Points on a hilly landscape, in no order, each with its height.
A climber steps from a point to the highest of its 2 nearest points, and stops where none of them is higher. Distance is the straight distance between rows; heights are no part of it.
Liti: [-36 -14 -10  29   2  12   9   0 -18 -13 -22 -14 -26  15  25  -5   5  24
  24  13   1  27   8 -15  -2  -5 -31  31   6 -26 -19  22  -1   6 -11  15
  38   1 -16  19 -39]  height 389
Goduf: [-19  18  28 -15  10  55 -20 -30  22 -14   0  24  36  19  41  35   9 -23
 -45  27   8 -20 -23   4  50 -69  36  -1 -43  27  18   2  12 -11 -20 -17
  23   0 -14   4 -18]  height 357
demet: [-25  56   1 -24   7 -15  10 -46 -11 -14  32  37 -19   7  69  43 -12   0
   6 -15   3 -21   2  18   7 -10 -14  17 -32  13 -16  71 -30 -60 -18   5
  10  11 -30 -18   0]  height 268
segu: [ 30  54  11  -8  15 -28  -8  -1  51 -32  12  -3  60 -13  53  10 -25 -25
 -14  -7  10 -21 -19  20  33 -20  52  21 -17  65  11   2   4 -30 -23  -4
  13  -5 -17 -36  59]  height 477
Kilol: [  1  49  16   3 -44 -24   4   2 -45  -8  11 -29 -18 -19 -19  20 -10   1
 -14 -22 -11   9  32 -30  19  24  -1 -12  -5  22  15   3   7 -24   9  52
 -57 -63  15 -13  -3]  height 253
Vovug: [  2  51   6  18  -8 -12  10 -34  -4 -22  -9 -23  44  14  22  10  14 -20
  14 -35  -2  -9  20  -5   8 -11  12  26  -8  34  41  28 -18 -41 -21 -13
  19 -12  -7  10  52]  height 490
fekel: [ 34   5  30 -21  54  14 -36 -19  -5  -4  29   8   0   2 -35  -1 -38   7
  22 -12  39   5 -16  29  57 -11  41 -13  25 -31  22 -59  -5   4  18 -14
 -45  -5  24 -10  39]  height 556
Guga: [-13  36   5  22   3  28   5 -42   4 -27 -19  -2  10  23   8  12  29  10
  15 -25 -10  12  22  -5  36 -34   4  24  -6 -16  26 -27  -3 -25 -14 -35
  53  26 -17  57 -10]  height 359
Bop: [-17 -69  10  42   4 -56 -14  33 -16  12  -2   9 -67 -15 -15 -25   2  -7
 -14  42 -30   3  -1 -33 -31  50 -18 -26  -1   3 -38  19 -21  11   3  41
  19   9   4 -36 -49]  height 326
Ler: [-28  58  -8 -73  27  16 -17 -44 -38  -9  60   2  18 -27 -31   7 -52  31
  52  -7  -9  -6  35  -7  27  -5  21  26  43 -46  -3  -3 -28 -23  25  -1
 -49  10  -1 -30  29]  height 441
Fupu: [ 45 -42 -24  49 -13   2  -6  17  22  39  -4   7  18  -9  13 -11  23 -28
 -41 -26  19 -19 -21   2 -14  -9 -15 -14  17  52   6  -9   3  12 -15 -29
  37 -14  -1  18  38]  height 133
mezet: [-36  38  -9 -14  10 -20 -18 -45 -24 -29  44   9 -19  38  65  51 -21  13
   3 -15 -10  -1   6   3  34 -18   9   7 -10  -8 -25  48  -6 -55 -11  12
  27  10 -30  -8 -26]  height 311
funo: [ -8 -11  -8  24 -24  36   0  -8  -1   3  -9   6  34  50  28  32  29 -13
 -21  -6  -1 -28 -17  -9   6 -31  -2   9 -30  36  -1  17   4  -2 -18   4
  10 -32 -11   9 -15]  height 635
murem: [ 20 -14  -2  22 -12 -15  -7  12 -24  12   7  -9 -17 -15 -64 -28 -41   3
  13   7   8  24 -14 -10  22  65  -1 -39 -13 -25  10 -77 -11 -42  26  14
 -61 -46  25  -2 -13]  height 310
Lona: [-30  16  16  -6  36  27 -18 -20 -35 -33  37 -14 -30  38  21  37 -15  28
  -6  23 -16  11   1 -25  41 -23  -4   3  26 -24 -39  11  18 -18  -6  34
   3  -4 -31 -21 -58]  height 430
Sep: [  -9   29  -23  -22  -20   -6   18  -11  -33   28    5  -18    4  -34
  -87  -44  -44   20   40   -3   -3   23   37  -32  -22   52  -15    4
    6  -44    1  -30  -13  -22   34    2 -103  -23   13   28    5]  height 374
Tasav: [-15  14   2  26  13 -26   0 -18  -5 -14   3 -17  15  -3   6  19  16  -1
   8 -36  12   9  37  -3  13  -6  -8  21  16   8  18  19  -6 -14   0  -8
  31   2 -13  13  52]  height 452
non: [ 18  39  26 -31  -9  26  -7 -26  41 -22  -1  35  29  -1  44  19  11   4
 -25  33   4   0 -25  28  57 -49  31   8 -56  20  21 -26   8 -19 -17 -24
  41 -21  -3  32 -18]  height 312
batid: [-30 -65 -21  47  47  -7  -4  46 -30 -13 -17 -12 -29   7  -1 -21 -10  15
  26  42 -13  22 -25 -31   0  42 -34  14  11  -8 -29 -12   1  22 -14   7
  26  16  -2   1 -57]  height 395
Zadus: [-62 -45 -16  48  59  -8 -21  39 -42  -6 -17 -84 -20 -18 -35  -6  -4  17
  12  33  -6  36  31 -15 -14  51 -11  36  57 -33 -37 -19   9  19  14 -11
   6  -7 -12   7 -26]  height 586
kef: [  6 -77  -3  51  16 -14  11  34  -4   8  -9   2 -54   6  -1 -26  -1  -6
   0  46   5  22 -45 -40  -3  25 -26 -14 -20   4 -33  -2   1   6  -7  20
  29  22   7 -12 -51]  height 358
roveg: [ 17  -6 -42  33 -25 -47  39  15 -15  28 -36 -16 -14 -26 -43 -38 -10  -5
   6 -18  30  49   8  -1 -22  33 -30  14  25  -4  46 -34   4 -12  13 -22
   0  15  37  39  19]  height 247
sok: [  3  35   6 -52  10  31 -12 -27 -31   8  41  -2  -1 -18 -52 -23 -42  33
  36  -6   9  -1  19  -5   6  13   3   5  17 -57  -5 -23 -22 -16  36  13
 -78   0  10 -11   7]  height 409
nom: [  7 -40  20  21 -18 -53 -16  33  -7  19   0   4 -53 -39 -39 -17   5 -27
 -21  12 -15   5   2 -23  -7  37  -4 -50  -7  -2  -5  -9  -3  18  24  35
 -15  10  14 -45 -10]  height 301
neku: [ 27  22  29 -50  33  17  -9 -24  27 -22  13  21  26 -13 -15   8 -19   3
  12  16  25   6  -6  44  48 -36  29  -2 -17  -8  21 -43  -7   1  12 -30
  -3  17  15 -16  28]  height 511
fem: [  9  16  11 -32  22  57 -40 -57 -32 -22  28  -2   1  15 -34  26 -20  42
  17  12 -11  24  14 -22  44 -16  -9  -2  35 -64 -12 -39  -5 -36  32   6
 -41 -13 -30   5 -27]  height 501
bules: [-13 -28 -28  53 -48   3  21  17 -28   9 -26 -39  14  41 -14  -3  24  -7
 -26  -9  -5  18  -5 -33 -17  -3 -19  11  11  14  20 -20   3   0 -18  22
  -6 -50   3  16 -19]  height 192
Bameb: [ 36 -42  29  10  20   3  -3  22  10  -2 -14  24 -33 -21 -11  -2   0  10
 -29  18  13  20  -5  10  33 -20   4 -36  10 -25  -3  -9   3  28  26  -7
  12  27  18 -13  -7]  height 388
bugiz: [ 29 -38 -10   9 -34   2  10   5  47  31 -26  58 -15 -34  36 -27  33 -17
 -15 -18   5 -48   0   6 -64   2 -34 -38 -27  22 -27  57 -12  32   9  -3
  27  38 -15  20  18]  height 550
Daz: [ 20  35   5 -28  11  20   3  -9 -14  11  27  17  20 -10 -34 -41 -43  20
  78 -24  15 -16 -17  20  28  -4  21  10   5 -42  16 -50 -27 -14  27   6
 -51  12  35 -13  24]  height 377
tob: [-81  23   3   2   5  36 -15 -40 -31 -26   6 -33  34  25  19  46  12  18
  18 -17 -30   6  57 -19   2 -26   3  47   8 -22  -5  21  -2 -13  -4 -15
  33 -16 -44  31 -21]  height 614
dal: [ -4   9   1  52 -39   2  -4   7 -36  -5   2 -29   6  21   2  16  15   2
 -22  -5 -16  14  19 -19  11   8  -6  -6  -1  22  20 -16  14 -13   5  37
 -35 -61  14   5  -1]  height 223
Mav: [ 55   3 -26   2 -37  -4  17  24  50  16 -14   8  41 -43  20 -29  18 -33
 -23 -33  27 -12 -28  20 -20  -3  -9 -18  -6  74  17 -16  23  14 -23 -34
  14  -5   7  33  43]  height 111
butet: [-10 -91  12  -8  30  34 -13  28 -13  -3  -9  -1  12  53  18   3   7  -8
  12  49 -32  -9 -32 -61 -15  29 -20  23  -4   5 -14  46   9  88 -65  34
  -5  14   6  10 -52]  height 507
vov: [-13  34  19   5 -30 -10  -2 -17   5  -5   8  25   3  25  57  49  13 -29
 -13 -22 -10 -59  11   3  -8   8  10  -3 -42  53  -9  62  -7 -29 -13  34
 -20 -30  -2 -21  13]  height 602
Bef: [-54  26  13   1  24  28 -11 -31 -27 -35  16 -31   7   7   8  46   7  14
  15   0 -13  14  45 -18  34 -18   4  22  39 -38  -4   2   0 -19  21  -4
  16  15 -30  19  -1]  height 547
bemem: [ 41  50   2 -12  13  -4  -7 -16 -13  -4  23  31   4  31  -9 -33 -34  17
  58  -9  13  -1 -40  38  26  -7  24  15 -19 -31  15 -39 -17 -53   3  -2
   6  -6  22  -2  25]  height 340
poma: [ -9 -63  -5   2 -20  45  22  38  -8  28 -34 -13   8   8 -37 -49  30 -18
 -14  34 -15  15 -13 -46 -47 -15 -26  11  22 -10  20 -23  15  75 -18   4
 -27  32  17  27 -46]  height 599
bal: [ 16  -1  29 -20 -33 -36  11  26  18  16  -5  14 -25 -45 -27  -7  21 -14
 -10  -8  -6 -25  32   1 -14  -2   2 -25  -1 -11  23   6  12  27  20  14
 -36  32  20 -25  26]  height 446
fose: [-32 -57  20 -13 -10 -26 -12  40  31  22 -16  11 -45 -39  -9 -35  35  -4
 -37  12 -17 -33   1  -5 -69   6   0  -5   8 -24 -16  57  -7  84  26  18
   5  43 -18  -2 -25]  height 498
fibav: [  9  59   6  -4  11  26 -23 -60 -34 -52  28  21  10  49 -17  18  -8  35
  45 -15 -24  24  -1   0  41  -7  -2  17  -4 -49   3 -30  -6 -63  23 -13
  17   7 -23  45 -43]  height 252
Fov: [ -2   0   6  -5 -23  -2  -6   3 -28  18  -2  -7 -32 -17 -71 -32 -33  11
  14  28  -7  30  15 -30  -5  49 -21 -30  -1 -36 -19 -51 -10 -18  29  29
 -78 -45  11  12 -38]  height 342
mude: [ 10 -17   0 -15  46  42 -45 -25 -20   4  29   6 -14  19 -36  -9 -43  32
  12  17   9  13 -24 -18  47   1  -2 -32  35 -62 -20 -64 -10 -15  26  24
 -48 -31 -10 -12 -51]  height 553
kava: [ 31 -23 -43  29  19  -8  17  -2 -10   8 -32 -10  -9 -12 -74 -32 -22   3
  12  -7  33  43 -14  13   1  15   5 -14  23 -25  51 -99   7   0  29 -57
 -16  26  33  45  23]  height 199
kogi: [ 33   3 -13  18 -25 -41  15  13   0   5  -9 -30  19 -33  -6 -13  -3 -15
 -20 -24  16  10   2  15  22  12  10 -11   5  34  27 -19   3  -4   1   1
 -20 -21  31  -2  51]  height 254
dezem: [-14  73  34 -62 -32  14  13 -15   4 -25  15   1  38   4  22  31  11 -19
 -12  -6 -26  -4  33 -11  38 -28  19 -18 -40  26  44  -6  28 -18   1  17
 -61 -37   3   0   5]  height 516
gifig: [-48 -33  -3  15  -9  23  20  26 -23   9 -40 -37  -8 -12 -38 -38  -7  39
   9  31  -6  54  27 -16 -41  23 -34  21  11 -42 -22 -18  15  20  10   4
 -18   5  -2  38 -61]  height 542
Vek: [-40  11   7 -20  21 -49  -5   3 -29   1  46   2 -47  -1  35  52 -16   9
  -3   0   4   2  14  31  -8  12  -3 -10  22 -10 -73  68  -9 -13 -17  22
  15  15 -20 -50 -23]  height 290
Lipi: [ 15  24 -12   1 -74 -42  58  26   3  20 -30   6  -8 -40  -2 -39   6  -5
  33 -25   3  -3  26 -13 -41  31 -23  -7 -24  20  16  26  -9 -10   5  21
 -11   2  12  27  15]  height 297
nege: [ -8  45  -3 -32 -41 -23  44  12 -19  11  -3 -26   0 -31 -58 -35 -30 -10
  32 -18 -18  15  39  -7 -29  28 -15   4  19 -23   9  -6  -6  -3  11  15
 -70   8  37   1  36]  height 346
dilev: [-40   2   0  20  -7  39  -1 -38 -11  -4  -2  -5  34  69  22  50  20  -5
  -3 -13 -13 -30  24 -20  -1 -34   3  29 -18   9  -2  35  -8 -18 -15 -15
  37 -29 -30  12  -1]  height 565
teguv: [ 36 -10 -39 -51 -41  24  -3  14  43  52   2  12  56 -38 -27 -23  37 -53
 -61 -47  -3 -13 -17  47 -59 -18   1 -26  42  56  39 -22   5  36 -20 -62
   7 -14  20   2  55]  height 76
Derar: [ 35  15 -40  11 -45 -53  77  33  15  30 -31  -2   5 -40 -23 -59  -4   2
  21 -25  18  24   4   6 -14  27 -28  -4 -12  19  43 -20  -1 -11  13  -3
 -16  18  29   2  43]  height 272
nimas: [ 22 -25   8  24  37 -14  -7  10  -2  -1  15  16 -51  -2   9   9   2   1
  -4  16  24   7  -6  20  35  -2  -3 -26   8 -20 -20  15 -11   0  10  -1
  37  18  10 -34  12]  height 361
vavi: [-16  64  11 -39 -29   0  15  -4   3 -11   0 -12  69  -1  13  20   3 -20
 -16 -22  -6  -9  30  -7   8 -32  29   3 -17  43  58  -7   0   6  -5  -4
 -53 -19  12  -3  52]  height 468
fiku: [-13  49  10 -30 -26 -26  16   4 -30 -10  24 -10 -23 -20   1   7 -18  24
  35  -7  -1   9  30 -15 -12  33 -15   4   4 -22 -33  28 -17 -17  13  24
 -22 -18  10 -18  -9]  height 308
ran: [ 26 -18   5   3  53  39 -36 -30 -11   0  25  14 -17  11 -49 -20 -41  19
   9   5  42   6 -23  11  43   1  15 -27  22 -59  13 -73 -10  -8  28  -3
 -36  -9   6  10  -2]  height 600
gisu: [-35 -36 -14  37  32   8  11  23 -30  -1 -28 -61  -8 -17 -52 -15  14   8
  -3  12   6  42  32 -14 -15  17 -26  25  63 -47   6 -43  18  18   8 -33
  12  26 -19  37  -7]  height 644
vove: [-15  35  26 -24 -19 -20 -12 -12  16   2  -1  31 -16 -19  37  47  23 -40
 -16 -29 -17 -70  14  10 -27  12  21 -17 -30  41   5  74  -6  12   6  41
 -38   4 -14 -34  35]  height 652
rupo: [  -3 -104  -20    2   52   25  -15   33   10    4  -12    2    9   61
   25    6   -2    4    8   29  -32  -30  -42  -29  -37   39  -10   25
   -5   12  -56   62    1   75  -61    9   29    4  -15   -3  -20]  height 462
tebu: [ 39  -7   5  36  19   4 -21   2   1 -28   9 -23 -12  27 -10  13   2   3
 -10  10   6  11 -25  10  52   1   9 -14  -2   2  13 -61  27 -38  -1   3
   6 -40   2   7 -20]  height 568
Vovol: [ -1 -60  15  31  -7  -4 -35  35  21  14 -17   9 -27  11  13   9  27 -24
 -48   1 -23 -51 -27 -13 -26   0  10 -36 -16  21 -18  40  14  49  -2  41
   1   5 -20 -28 -19]  height 250
tuto: [-43 -30 -16   3  29 -24 -11  -8   2  -1  17  18 -34  -6  63  25  -4  17
 -11  -8   7 -12   3  55 -28  21  -7 -11  19   3 -77  98 -16   1 -26  -5
  32  21 -37 -30 -11]  height 256
fevo: [-45 -25   5  21  35  22 -28  17 -28 -24  29 -37 -19  22  15  19  -4  21
  -8  21 -21  -2   5 -36  19   5   0  19  39  -8 -43  27  24  32 -11  41
  -6  -8 -18 -25 -40]  height 486
bobi: [  0 -75   0   7 -19  -6  -9  30  41  36 -23  34 -26 -20  -3 -46  51 -18
 -31  -4 -14 -37 -15 -15 -83   4 -25 -23  -6   2 -24  55   2  66  14 -11
  19  42 -17  13 -12]  height 522
kam: [-10  58 -19 -35 -63 -26  59  25  16  20 -17 -13   5 -40 -16 -43   4 -13
  31 -29   0 -11  33 -10 -27   4  -7  14  -5   4  34  26   5  10  12  15
 -36  16  27   3  46]  height 321
kud: [-21 -32 -15  22  28  24  12 -18   8 -20 -16  23 -25  27  49   1  12  30
  19   7  17  -1 -21  -4  -2 -18 -16   9  -7 -15 -41  42  -4  -2 -20 -16
  68  26 -23  13 -39]  height 338
fopor: [-52 -43  -3  -4  13  16 -15 -10  16  18  -6  28  -4 -10  68  16  23  12
 -13  -3  -5 -55  -4  35 -67  28  -5   5  -8  15 -64  98 -14  41 -12 -19
  35  12 -37 -22   1]  height 224
litut: [ 52  38  -6 -52 -37 -28  34  12  39  -6   3  52 -22 -11  -2 -37 -22  16
  57   4   2 -24 -42  37   6  10   5 -18 -78 -13   1 -14 -11 -25   1  15
  -4  -7  31  -3 -21]  height 210
ven: [-28 -14  -4   8 -19  17  20  11   0  19 -26 -12  -1 -27 -17 -29  13  18
   3  12  27  47  35  -6 -34   1 -44  12  14 -33   3  -4   3  37  21 -17
   5  12  19  39 -17]  height 589
kigik: [-13   2  -5  52  26  -4   3 -20  10 -29 -13 -16 -16  24  -8  14  18   8
  10 -21  12  11  27  -3  14  -1   3  19  32 -25  -7  -6  -6 -15  -4 -21
  67  25  -6  35  11]  height 411
rone: [-16  19  33 -23  -1  -7 -32 -17  12   8  17   3  43 -18  19  44  14 -45
 -42 -17 -13 -54  19  10   1  -4  37  -8  -7  54  33  59   0   9   5   5
 -25  -8 -11 -58  62]  height 607
Fida: [ 40  12 -13  -6  10  -3  35  -2  12  21 -20   7  -3 -19 -37 -29 -16   3
  36 -24  40  32  13  26  -3  -3  -1   5  -3 -20  28 -34 -14  -1  13 -36
  12  35  22  10  56]  height 204
toda: [-38  10  -7  30  40   8 -21 -27 -21 -37  27  -5 -27  63  52  49  -3  10
  -3  -6 -18   2 -12 -12  42 -19  11  14  15 -11 -38  37  19 -37 -23  32
  33   3 -45   3 -47]  height 369
pofil: [-22  49   3  18   6  38  -6 -36 -22 -47   4  -2  13  53  -9  20  29  35
  21 -11 -37  26  27 -21  31 -11   0  32   5 -46   7 -25   1 -43  11 -20
  39  26 -32  69 -48]  height 302
kevu: [ -9 -68 -23  49  41  22 -16  23  -7 -10 -12  -4  -8  54  31   6   6   2
   3  20 -11 -21 -36 -37   7  -4  -6  26   1   6 -28  39  20  34 -59  22
  49  19  -6  -1 -22]  height 480
Per: [  6 -87 -14  23   1  12 -20  16  21  25 -10  22 -23  40  -2   6  19 -23
 -52  -2 -53 -85 -39 -17 -60  22   0 -11  -6  33 -47  75   9  49   1  14
  11  23 -42 -38  12]  height 221
vuz: [ 37  -6 -12  17  -9 -32   4  20 -13   5   6 -19  -9 -17 -35  -9 -15 -11
   6   7  20  30  -5  -1  18  29   2 -26   4   6  32 -58  -1 -12  20 -11
 -24 -16  35  -3  24]  height 279
bog: [ 41  -5 -24 -49 -70 -13   4  33  66  31  15  15  63 -32   0 -21  27 -51
 -35 -30   0 -47 -50  37 -68  -6 -13 -23   8  71  16 -19  26  24 -18 -28
  10 -13   8  14  42]  height 92
pupaz: [-30  44   9 -59  26  35 -25 -57 -37 -20  42  -3   5  -9   0  32 -23  46
  34   5 -12   9  39  -5  17  -8   9  36  28 -52 -19  -5 -12 -20  31  -7
  -6   0 -24   1 -27]  height 485
bize: [ 34  32   4 -22 -46 -15  37  13  21  -3 -13  41  -8  -2  33  -8  16   5
  25  -5  -3  -1 -19  13   9 -11 -23 -18 -70  17  15  12   2 -22   5  17
  -4  -7  16  18 -20]  height 180
Voti: [ -9   7 -17  17   5   1  13 -35   4  -3   4  40 -23   5  59  20   7  12
   5  -4  10  -9  -7  15 -13 -17 -17  -1 -23   7 -35  51 -25 -34 -27  -6
  53   3 -15   5  -5]  height 291
Kedef: [-16  34  20 -46 -22  17  33 -16  -3  -2 -13  -8  45 -34  -7   9  12 -14
 -10 -11   5   6  50   0   7 -45  11  12  -7   3  46   4  -4  12  12 -24
 -24  27   5  -6  63]  height 429
Gere: [ 10  27  -2   3 -26   2   5 -46  14  -5   1  10  53  25  66  30   8 -26
  13 -30  -6 -46  10   5 -20  -2   3   5 -44  61   8  48 -22 -46 -14  -8
  13 -39 -15   9  45]  height 543
ter: [ 14  58 -13 -58 -18   6  27 -11  42   6 -12 -18  71 -36  -6 -17  -2 -37
 -16 -18  20  16  11  26  -5 -57  37   6  12  51  68 -30   5  17 -28 -66
   6  30  13  -2  70]  height 42
Dovap: [ 38  32  18   6 -10 -23 -11  -6  -3 -29  12 -18  17   5  -4  20 -20  17
  -6  -3   3  28 -13  20  58  -2  36  -4  -2  14  22 -44  12 -35   8  21
 -21 -51  13  -6  12]  height 628
nur: [-23 -32   2  17  42  47   1  22  -5  -7 -21 -22  -1   2 -32  -8  21  11
 -15  30   9  32   9 -29  11 -16 -10  14  59 -38   1 -24  18  38  22 -21
  -4  44   0  18 -10]  height 590
kimu: [-28 -12   3  29  39  -4 -45  16 -39 -19  17 -51 -42   2 -17  13 -13  15
   2  31  -7  24  31 -13  12  35   1  16  70 -29 -45   2  -7   3  -1   7
  -3 -13 -24 -25 -26]  height 536
kol: [ 22  13 -16 -22 -15 -11   3  12  31  31  -7 -13  65 -49 -14 -14  25 -48
 -38 -45  17   6   6  32 -15 -29  14  -1  50  39  55 -31  15  46 -20 -58
   2  24  25  -4  76]  height 60
mabi: [  9 -30   4   5 -24 -18  37  21   8  20 -19  12 -32 -22 -20 -36   3   9
  10  17  21  32  10   1 -36  17 -40  -9 -18 -38  -5  -2 -21   2  18   5
   6  19  21   6 -17]  height 630
pofim: [ 35 -20 -27  19   4 -17  25   7  10  32 -29 -16  -1 -29 -44 -19  12  -7
 -17 -19  22  49   7  17 -12   2 -20  -8  27  -2  47 -42   0  18  15 -51
   9  27  31  19  47]  height 225
buse: [  51   -7  -23  -15   20  -14    2   13   28   16  -11   -5   12  -32
  -67  -30  -21   -2   11   -5   43   43  -17   47   11  -11   28   -9
   24   -1   45 -106    7   25    0  -73   -2   22   35   47   26]  height 174
suti: [ 18 -51 -12  28  12  47   0  13   6  10 -27  16   6  61  24  19  19 -16
 -17  16  -5 -40 -51 -28   1 -31  -2  13 -16  38 -23  23  20  30 -47 -19
  45  -6 -18  20 -14]  height 551
Tapar: [  8  19  15 -19 -16   9 -19 -23  39   0   4   3  69  14  23  42  16 -61
 -52  -2 -12 -57   3  29 -22  -8  41  -7 -34  88  15  39  -1  -4  10 -18
 -17 -41 -15 -28  48]  height 567
tuze: [ 19  31  18 -29  -7   4 -26 -33  50  -5  12  32  71  -4  69  33 -15 -44
 -33   7   9 -53 -21  31   2  -6  38   1 -39  75   5  25   0 -20 -11  -2
  10 -21 -25 -13  34]  height 526
Sed: [ 22  60  32 -77  34   9   8 -24  17 -23  40  34  25  -1  26  17 -30  -5
  28  22  13 -18 -15  36  47 -55  45  14 -37  -7  26  -2  -7 -44   1 -14
  16  22   6 -26   7]  height 461
kup: [-58 -25   1  15  44  35 -22 -12   4 -18  13   4  -6  63  59  44   4   5
  -7  16 -20 -16  -4 -22   2 -35   3  23   3   6 -40  57   7   2 -35  14
  37   0 -38 -13 -34]  height 306
Zofa: [ -2 -35  12 -11 -32 -35   0  29  15  29 -12   7 -27 -45 -35 -26  39 -24
 -34 -22 -25 -21  16  -7 -73   7  -5 -23  13 -14  29  26   2  67  29  18
 -27  20  -5   0  11]  height 472
fubil: [-38   5 -13  14  25  22  -6   1 -31  -9 -21 -44 -10  -9 -27 -18 -15  51
  29  24 -13  54  25 -21 -16  30 -28  24  19 -51 -28 -32   3 -10  25   2
 -20 -30 -12  39 -70]  height 492
gibil: [  0  29  31 -48  38  20 -17 -33  10 -25  23  44   9   3  38  52  -9  -2
 -30  26  11  -5  -5  23  51 -48  30 -11 -17 -13   4  18  11 -15   6  -3
  18  27  -3 -22  -3]  height 410
Dipe: [ 46  17 -38 -21   1 -26  37  26  22  34 -19 -13  26 -34 -62 -44 -35   3
  33 -20  30   9  -9  43   6  -4  21   9  -6  -4  26 -82  -4   8  20 -42
 -25  17  52   6  59]  height 181
Lar: [ 26  14   7  20 -30  -4   6 -10   7 -15 -13  22 -12  27  46   1  10  25
   2  -1  -6  10 -25  15  21 -18 -13 -11 -57  18   4   4   8 -45 -15  12
  19 -28  -4  18 -31]  height 147
lale: [ -2  25  28  -9 -30 -41  -8   4 -27   1  23 -23 -45 -34 -32  10 -13  12
 -14  12 -12   5  38 -23  -8  36 -12 -11  25 -14 -24   3   3  -6  11  44
 -60 -30  15 -33 -16]  height 281
bebog: [ 38  69  12 -26  28 -20   2 -16   7  -9  25  13  14  20  15 -27 -36   8
  58 -13   7 -32 -47  46  34 -16  40  24 -28   6   6 -28 -23 -77 -13  -2
  22   7   0 -44  23]  height 384
ruzi: [-26 -66 -23  16  15  31 -17  10  25   7 -18  20  -8  21  23  16  22   1
 -39   1 -18 -51 -29  -4 -59  10  -3 -11   4  17 -68  86   7  45 -15 -17
  32  10 -34 -22  14]  height 197
sug: [ 56  14   0 -20 -12 -21   1   6  38  -3  11  38 -14  -2   9  -9 -11  12
  25  19  25   7 -44  49  30   5  19 -27 -52   0   1 -35   8 -32  -2   3
  17 -18  29 -12 -31]  height 240
vibam: [ 30  18  25 -28 -14  -2  -3   1  53  -8  10  31  12  -8  48  18  -3   3
 -24  19  21 -11 -22  42  34 -30  19 -12 -54  29   0 -17  18  -7   0  -1
  19  -6  19   4   2]  height 276
dom: [-40  27  -7  -1 -29 -20  15  -5  -8   0  11  11 -24   1  40   0   1  29
  20  -7  -4  21  23   1 -25  11 -34  -2 -23 -13 -30  44 -14  -3 -12  19
  11 -12   1  -2 -46]  height 343
Tofo: [ -4 -72   5   9  -7  45   9  29 -34  18 -25 -22  36  38 -21 -24  26 -15
  -4  34 -24 -12 -21 -59 -40   8 -24  15  16   2   7   6   8  85 -41  23
 -29   3   4  12 -39]  height 555
kuvu: [ -6  -7  -2  11  41 -51 -12 -15 -17  -4  21  -9 -35   9  28  35 -21  13
  21  -8  20  19   6  28   4  21  -5  14  32 -16 -38  40 -13 -26  -2   2
  31  14  -8 -29  15]  height 325
bizu: [-44  18  -8  22   9   5  -9   1 -34 -20  -5 -53 -20   7  13  13   0  53
  27  15 -20  43  18 -29   4  26 -30  31   9 -27 -30   4  11 -12  10  29
   6 -31 -19  10 -58]  height 440
mapez: [  3 -63  -2   1  -9  26  16  47   3  49 -36  13  11   9 -35 -36  51 -18
 -38   5  -4 -20 -15 -26 -66 -12 -20  -6  18  10   6  19   8  83   5  -6
   3  35  11   9 -19]  height 557
Gezed: [ 31  52  18 -16  28 -38  -3   3  46 -19  18   1  18  -2  36  -5 -41  -9
  19 -12  15 -31 -41  46  39 -11  56  27 -22  34  -9   3 -10 -67 -16   0
  12   4  -9 -69  53]  height 432
biv: [ -3  58  37 -35  -3  -8 -17 -16  -2 -29  25  -9  30  -8  28  39  -9  -3
 -18   8 -16   2  13  10  52 -20  41  -9 -23  30  20  -4  21 -26   4  22
 -37 -30  16 -33  19]  height 566
rogiv: [  8 -44 -33  58 -11  11   6  17 -10  34 -31 -13  20  27 -15 -17  37 -29
 -39  -9  11   3 -12 -15 -14 -16 -18   2  31  40  32 -41  15  21 -29 -25
  25 -16  -4  24   6]  height 158
les: [ 15 -26 -10  71  26  -5 -11   3 -28 -11 -15 -16 -41  30 -25  -7 -13  12
  15  17  14  33 -41  -4  25  19  -2 -12  -4 -25   2 -75   0 -44   5  17
  27 -15   0  10 -42]  height 500
dis: [  3 -44  15  39 -27 -36 -39  45  -8  20  -1  -8 -43 -19  -8   7  37 -31
 -43   0 -39 -34  -3 -32 -18  28   9 -40   0  27   1  29  17  39   1  58
 -18 -25   2 -34 -12]  height 275
felif: [ 30 -36   2   5 -15 -20  19  13  27  11 -25  47 -44 -26  33 -25  12   3
  -8  -1  20   7  -3   8 -35   7 -38 -24 -26  -8 -28  35 -16   1  11  -7
  41  25   4  -1 -10]  height 588
febi: [  0 -13  28 -29   9   3  -7  16   7   7  14  25 -31 -22 -22  10  -7   7
 -23  20  -2  -4  22   0  -6  -6  -5 -37  22 -41  -8  16 -10  31  30  24
 -14  22  14 -30  -8]  height 417
kop: [  9  65 -25 -56 -36  10  42  -5  40  -1  -7 -19  62 -16  -9 -38  -1 -25
  -1 -24  -6  42   1  32   3 -30  22   1   9  18  56 -72   7  30 -29 -54
 -24  -4  52  26  40]  height 22
zila: [-18 -49 -20  73  28 -13   0  17 -46  -2 -23 -35 -39  22 -40 -23 -24  14
  26  44   4  36 -10 -35  -8  51 -16  15  12 -24 -15 -57   3 -14  16   8
  28   0  -1  11 -48]  height 442

Call two points neighbours if one is among the 2 nearest of the other. Go from one point of each pair to the other, from neighbour to neighbour, staying as high as possible. Name the lowest point that can't be avoided.
tob and gisu | rupo
Dovap and gisu | ruzi
poma and vove | bemem
mabi and poma | bobi
mabi and gisu | ven
ran and tob | pupaz
tob and funo | dilev

Where does a climber stop that starts at each point below?
bize | ran
mezet | gisu
dom | mabi
nimas | mabi
Vovol | Dovap
pofil | vove
bemem | vove
buse | Sep
ter | mabi
Dipe | Sep

Write out the way that a climber takes from each point below.
kuvu | nimas Bameb febi bal Zofa fose bobi bugiz felif mabi
demet | mezet toda Lona fevo kimu Zadus gisu
fiku | dom Liti bizu fubil gifig ven mabi
kop | kol teguv bog Mav Fupu rogiv bules dal Kilol lale fiku dom Liti bizu fubil gifig ven mabi
Per | Vovol dis nom Bop kef batid zila les tebu Dovap
Voti | kud Liti bizu fubil gifig ven mabi
